Points on a hilly landscape, in no order, each with its height.
A ball rolls from a point to the lowest of its 2 nearest points, and stops where none of them is lower. Distance is the straight distance between rows; heights are no part of it.
Sog: [ 18 -10 -38  -4  17  -3 -14  12  46  41  12  32   4  -8 -13 -31  -4  38
  45  21 -14]  height 684
musu: [ 24  -3  -2   5  16 -27 -34 -41 -35 -13 -21   8  28  10 -10  17 -48 -11
   4  13 -25]  height 268
Moma: [ -9  30 -18  18  20  22 -31  44  -3 -16  -4   4   4  -4  23  17  16 -46
 -12 -19  -9]  height 726
nof: [-10 -25  38  -4 -10 -13  67  20 -22 -14  17  -1 -26   1 -19   7  14  11
   7 -15  40]  height 311
taren: [  0   3   9 -18 -26   2  39  11  12  33  12  -6 -24 -10   1 -36  13  38
   3  12   3]  height 601
Vig: [ -5 -10  18 -10   3 -27  22  -6  -2 -52   4  -3 -25  26 -39  32   7 -21
  -9 -13  52]  height 518
Nevib: [-25 -19 -20   1  19 -12  42  22  -8 -40 -10 -19   2  10  -2  29  21 -18
 -24 -37  31]  height 92
Tizot: [-15 -35  56 -21 -29 -14  46  32   6 -24 -22 -24 -33 -14 -21   6  -1  25
  -3   9  32]  height 661
mise: [-40 -20   7  -1   8  -8  57  19 -15 -27 -18 -24  15  -6   8  21  28  -2
 -17 -44  27]  height 215
zisab: [ -3 -30  17  -1 -15 -23  43 -57 -35  10  -9 -16  18  16  -8   9 -13  28
  13 -14  11]  height 376
suk: [ 21 -28 -16   4  -1  27 -27 -24 -37  -5 -19  11  29  10  12 -34 -21  -9
   0 -16 -40]  height 631
renam: [-40  -6  22  -6   4   5  56   3 -10   1 -12 -31   7 -10  28   6  11  13
 -16 -23  17]  height 315
bug: [-13   7  -6  -1 -25  40   5 -18 -12  -1  -2  -9  30  12  24 -32  13  -9
 -19 -35 -27]  height 707
borun: [ 28  23  -8  -2   8  -3 -30 -14  15  33  22  12  -6  -8  10 -12   7   9
  20  24 -19]  height 598
sur: [ -6   6  -8  25  16   3 -25  14  16   0   0   6 -12  14   5  20 -23 -35
 -18  23  18]  height 505
Fus: [-17   0 -21   1 -11   4  12   7  15 -22 -30 -18   0  26   7   4  -6 -27
 -28   0  25]  height 416
vafev: [ -8   5  19  30  14  -5 -47   7  18  34  16   9   1 -32  -2  26 -21 -10
   0  52  -4]  height 555
ludas: [  7   9  11   9  -3  28 -71  18 -24  -3 -31  -3  21  -9   3  -5 -27 -34
  -5   3 -17]  height 464
gipel: [ 17  -9 -28 -11  -3  16 -13 -42   9   2  -1  -2  34  -6  23 -39  11  21
   2 -17 -55]  height 773
bopuv: [-10  19 -38   7  16  17   3  35  18 -19  -4  -2  -7   7  20   5  29 -33
 -20 -17  10]  height 743
gugam: [ 18 -16 -27 -21  10  -7  17   3  38  33   8  23   6 -19  -4 -56   7  60
  32  24 -20]  height 708
Tunib: [ 10   5 -30  -5   0   0 -13  18  43  33   3  21 -16   3 -20 -24 -20  31
  26  28   6]  height 666
Popi: [  3  -4 -24  15  15  13 -53   9  39  40  -1  15  12   0   9   6 -16   2
  24  27 -19]  height 550
tugib: [ -4  19  -6  28  33  -5   8  17  -6   0  32  15 -11   3  20  10  25 -27
 -11 -17  10]  height 305
ger: [ -5  14   8  17   5   8  -2 -41 -35   5  21  14  18  21   7   7  -9 -18
   5 -26  -5]  height 456
zop: [ 17 -22  -7  12   6  17 -51 -20 -22   8 -14  11  33  -7  19  -9 -28 -13
   9   5 -46]  height 596
Kuru: [ -1  29  -5  35  44  -7   0  18 -23 -19  18  18   7  -2   7  30  22 -32
 -12 -39   3]  height 369
bef: [  9   6  20  -3  -4 -25   8 -33 -18 -33   7  -3  -8  31 -33  37 -18 -15
  10  -2  39]  height 582
nik: [ 22   5   3   7  32  -6 -51 -18  27  46  18  21  17 -47   3   2  14  16
  35  35 -52]  height 670
sasi: [  9   8 -12  -6 -15   8   8  31  37  12   9  14 -38  11 -24 -18 -11  10
   4  29  27]  height 640
kone: [  8   9   6   4  18 -11  19  25  -2 -24  25  14 -40  13 -23   6   8 -19
 -13   2  32]  height 530
Rurod: [ -1   9  16  15  -4 -13  33 -42 -30   8  27   5   8  23  -4  12 -10  -3
  11 -29  17]  height 379
bik: [ -3 -27  10 -34 -20 -11  36  23  19   3 -33 -20 -30  -4 -30 -21 -21  47
   2  34  18]  height 577
nar: [-21  11  -5  -3 -12   9  19   4 -33 -46 -17 -17  24  17  -2  18   7 -28
 -14 -44  18]  height 310
Silu: [ 23 -16 -26 -12   6 -19 -30 -24 -31 -23 -40   2  26  19  -8  -1 -34 -15
   2   4 -21]  height 356
nito: [-15  10  -1  -6 -11  -8  25 -16 -19 -21  -7 -22   9  20   2  19   5 -11
  -9 -28  14]  height 385
batar: [-13 -26  30 -35  -9 -17  41  12   8  15 -35 -40 -18 -20   2  -4 -19  57
  12  20  11]  height 532
Rizo: [-11   0 -26   1  13  -8  18  19 -20 -53 -14  -9  13  15  -6  28  22 -30
 -17 -52  19]  height 213
dulu: [ -5 -39  46 -28 -40  -1  45  38  11 -49  -6   7 -51  -3 -33   4   4  13
  -9  13  27]  height 622
Gaka: [ -9  -4   4  15   2  38 -71  16  26  41  -9  11  33 -33  13  23   0  -9
  22  20 -38]  height 526
tevur: [  1  37  26   7  -8  45 -66   0  -3   8   9   4  28 -28  21   4  22 -27
   4 -24 -45]  height 604
luter: [ -4 -26 -27  14  -5  28  -4 -16  11  31 -10   8  16  21  25 -19 -17   3
  -3  13  -9]  height 588
rep: [-16  -1  11 -17 -13   2  39 -35   0  24   3 -23  13  -6  23 -21  18  39
 -10 -17 -13]  height 750
rapu: [ -7  34  28  22  -4  -4 -55  -4  -9  11   9  -4  20 -39   2  27 -10 -16
 -14  17 -21]  height 317
div: [  9 -15 -20  -7  -9 -18 -11 -24 -15 -21 -41 -18  10  32 -13   9 -33 -15
 -14  11   0]  height 421
lem: [-25   6  -6   6 -14  18  31 -21  -7  11   2 -18  16   6  27 -12  24   1
 -17 -27  -8]  height 728
fulag: [ -6 -12 -39  16  -1  27 -23  11  35  41  -9   9   9  16  19 -14 -15   0
  11  21  -5]  height 568
Fen: [ 14  33  -3 -12 -10 -18  -7 -28  -5   6  21  -5  -7  10   2  -2   2   4
   5  -7   3]  height 471
gafi: [ -4 -52  39 -18 -30 -33  35 -16 -11 -25 -23 -30 -24  12 -36  17 -16  19
  10   5  49]  height 716
digo: [ 31  -4 -13  -2  36 -17 -30 -15  12  27  18  31   8 -26   0 -14  -4  25
  36  36 -35]  height 641
rigik: [ 19  -8  13  12  15  20 -66 -23  23  36  11  17  36 -48  13   8  14   5
  23  17 -69]  height 656
bukem: [ -5  11 -10 -25   3  -2  25  49  36 -34  11   5 -50  -4 -24  -9  23  -1
 -13  12  38]  height 201
Gipez: [ 12  10 -50 -27  -2 -20 -13  -7  20  10 -13 -11   3   4  -4 -10  -7  23
   1  18 -15]  height 283
Fugof: [-17 -46  37 -14  -5 -27  44 -38 -25  15 -25 -31  17  -2   1   9 -17  44
  12  -8   0]  height 439
lur: [ -7   1   2  19  -3  31 -73  24   5  15 -22   5  28 -32   7  20 -22 -28
  -4  20 -27]  height 503
fataz: [ 20  17 -16 -19  -7 -21  12 -11   7   7   8  -7 -21  10 -14 -13  -1  21
   1  20   6]  height 390
Basik: [-10 -12  30   3 -19 -17  52 -36 -35   2  16 -11   3  16 -15  15  -2  15
  19 -23  33]  height 274
Sise: [ -6 -51  48 -12 -17  -6  58  57  -5 -52  -1   6 -45 -13 -31   5  22  10
 -16  -5  39]  height 576
vidul: [ 24  12  19  15 -13   7  15  18   8  33  32  32 -44   2  -3 -25   2   3
  13  17   0]  height 502
Gav: [ 25   3  -3  11  23 -31 -41 -22 -17   4   1   8  19  -9  -2  12 -30   4
   3  28 -28]  height 152
Viti: [ -6 -26  -2  -9 -15 -14  31 -19 -10  13 -10 -24  -1  16  -1  -8 -18  15
 -13  14  15]  height 517
subit: [ -2  26  13  16   1   1 -52   0 -21 -15 -19   1  19   5   2  26 -33 -36
 -16   3 -17]  height 412
vebe: [-11  25  10  29  11  18 -16 -10 -33  -9   5  13  25  10  16  15  -4 -40
 -11 -25  -4]  height 460
nameb: [ -8   0 -24  11   4   4  11  19  20  -7  -1  -3 -21  26  -1   6  -8 -25
 -21  26  36]  height 465
Nopap: [ -7  44  -6  12   7  31 -51   9  19   9   8   9  13 -14  29   9  32 -30
   7 -17 -26]  height 572
Badep: [  8  34  17  -3 -10  44 -57 -16 -26  -9   6   6  30  -8  15 -16   1 -22
   7 -39 -39]  height 645
nim: [  3  44 -20   1  11   4  -1  29  42  11  21   9 -24  -5  12  -3  45 -10
   4  -6   9]  height 507
buz: [  2  14 -34 -13 -16  34 -26 -28  24  16   2  -5  24   1  31 -29  22  10
   2 -17 -36]  height 790
Gutim: [-29 -37  57 -14 -21 -29  41  -3  -6 -26 -32 -42 -15  -3 -19  25   0  17
   9   1  47]  height 691
ferom: [-26   5 -14 -12   0   7  43  39  28  -2  -2 -17 -19  -2   3 -12  15  10
 -15   4  32]  height 419
goz: [  9  29  13  18  13   0 -41 -23   2  37  30  11  -1 -19  14   4   5  -5
  13  15 -33]  height 562
Baden: [ -6  46 -12   4   9   9 -14   0  22   9  22   1   1  -4  24  -2  48 -19
   2 -20  -9]  height 543
taka: [  4 -12 -13  15  52 -17  10  41  11 -33  18  23 -39   7 -19  17  12 -17
 -27  -6  32]  height 586
bise: [-10   7  -2  -3  -1 -11  41   5  -9 -11  14  -7 -19  11  -4   6  18  -9
 -13 -12  27]  height 457
Debik: [ 15  -5 -56 -22  -1   2 -19 -12   9 -13 -38  -8  28   4   8 -18 -13  16
   0  12 -26]  height 178
Mit: [ 10  18  14  22   8  16 -10  34  27  32  31  30 -42 -14  -7  -8   0  -7
  14  28  13]  height 447
Doke: [  9  24  21  15  10 -26 -51 -19 -11  11   6  -1  13 -21 -11  26 -30  -8
  -9  24 -13]  height 252
salu: [ -3  28 -10  -3  -8  39 -36  22 -14 -19  -9  -1  11   7  27 -12   5 -36
  -8 -33 -10]  height 705
mafak: [-13 -22   9 -28  -2 -12  36  15  12 -57  -2  -9 -39  10 -31  12  17  -4
 -18   6  62]  height 430
bolim: [  1  16  -2  30  33   1  -5  41  15  10  31  23 -29  -8   8   8  19 -25
  -2  15  18]  height 381
sim: [  6  24  -5   0 -17  30 -32 -15 -20  -1   0  -2  18   9  23 -15   9 -18
  -5 -37 -30]  height 679
Danop: [ -3   0 -36 -32 -30   8 -10 -16 -11 -12 -39 -24  34  12  17 -24  -6  12
 -10  -9 -23]  height 291
gifa: [ 13 -37  31  -3 -14 -13  48  49 -10 -58  22  25 -44   2 -43  10  22   0
  -8 -12  25]  height 512
tigen: [  7  16  20  15  -5  32 -72 -19   6  29  13   7  28 -38  24   8  24 -11
  10  -1 -56]  height 633
kana: [-14 -33  25 -16  -6 -18  44 -10 -11  18 -21 -31  -1  -7   3   0  -9  37
   0  12   9]  height 487
davun: [  6  -1  16   1 -19   3  44  15  -4  23  28   6 -32  -2   0 -30  11  11
   1   0  11]  height 560
Zipet: [  7 -24  38  -1  -6 -15  51  24 -20 -44  26  22 -35   9 -42  20  10  -4
  11 -25  40]  height 431
sebos: [  5  -6  38  -7 -28 -20  56 -16 -33   8  30   1 -17   7 -20  -4   5  15
  12 -13  23]  height 107
Vum: [-17 -11  -4 -21   8  -8  46  42  20 -37  -8 -19 -38   1 -16   6  21   3
 -25   5  46]  height 336
bevaz: [  4   9   8 -28 -14   4  38   1  28  36  -1  -8 -10 -27   3 -47  10  68
  14   5 -13]  height 637
lazap: [  6 -11  -2 -20 -25   4  28  34  28   9  -7   2 -29   6 -34 -20 -17  32
  -5  25  23]  height 612
Gos: [  3 -28 -15 -17 -11 -35  16 -32 -15  -8 -29 -21   9  18  -9   0 -21   5
  -7   9   4]  height 470
Mugu: [ 16  -5   5  -5  -4 -39  12 -49 -34 -15  -3 -13   5  28 -30  33 -26   6
  18  -8  16]  height 629
Kuda: [  5 -42 -32   9   3  11  -4 -21 -12  14 -18   7  30  15  21 -25 -20   7
  -2   2 -28]  height 610
rinun: [  7  -1   3  32  17   1 -38  16  22  29   8  14 -19  -5   0  12 -31 -13
   3  45   7]  height 534
mun: [  9 -29 -36  -9  22 -10  20 -17  17  16  12  21  23 -10  11 -40   4  41
  21  26 -33]  height 730
Fes: [-16  33 -22  -2  -5   7  27  26  29   8  13  -6 -18   1   9 -19  33   7
  -8   0  21]  height 466
tav: [  7  48  19   5   9 -16 -20 -21  -2  12  27   5 -10   0   3   6  12  -9
   2  -1  -8]  height 520
dunik: [ 13 -16 -27  15  19  18 -50  -9  14  26  -2  20  25  -9  17  -4 -16   2
  18  19 -46]  height 569
Naro: [ 18 -13 -30 -15  12 -12   0 -36   2   8   9   3  23  -6  15 -30   8  30
  10   5 -37]  height 752
zuzo: [-13  11 -28 -14 -26  12   0   2   5 -12 -29 -26  12  13  15  -9   0  -4
 -17 -15   0]  height 367
sika: [-14  31  18  38  28   8 -20  12 -39 -23  12  27  21 -11   7  31   0 -39
  -7 -35  -4]  height 418
sesib: [  8  10  20  17   4  -5 -45 -28 -45 -14 -16   9  26   8 -15  27 -43 -26
  -5  -8 -15]  height 357

Call two points neighbours if one is among the 2 nearest of the other. Go from one point of each pair to the other, from neighbour to neighbour, staying as low as possible. Name the highest point that can't be avoided.
tugib and Gav -> Viti
tugib and Nevib -> taka
sebos and tugib -> vebe

For each start below, name the point where the ball stops.
gafi -> sebos
kone -> Nevib
digo -> Debik
Nopap -> bukem
Gutim -> sebos
rinun -> Debik
gipel -> sebos
batar -> sebos
bevaz -> tugib
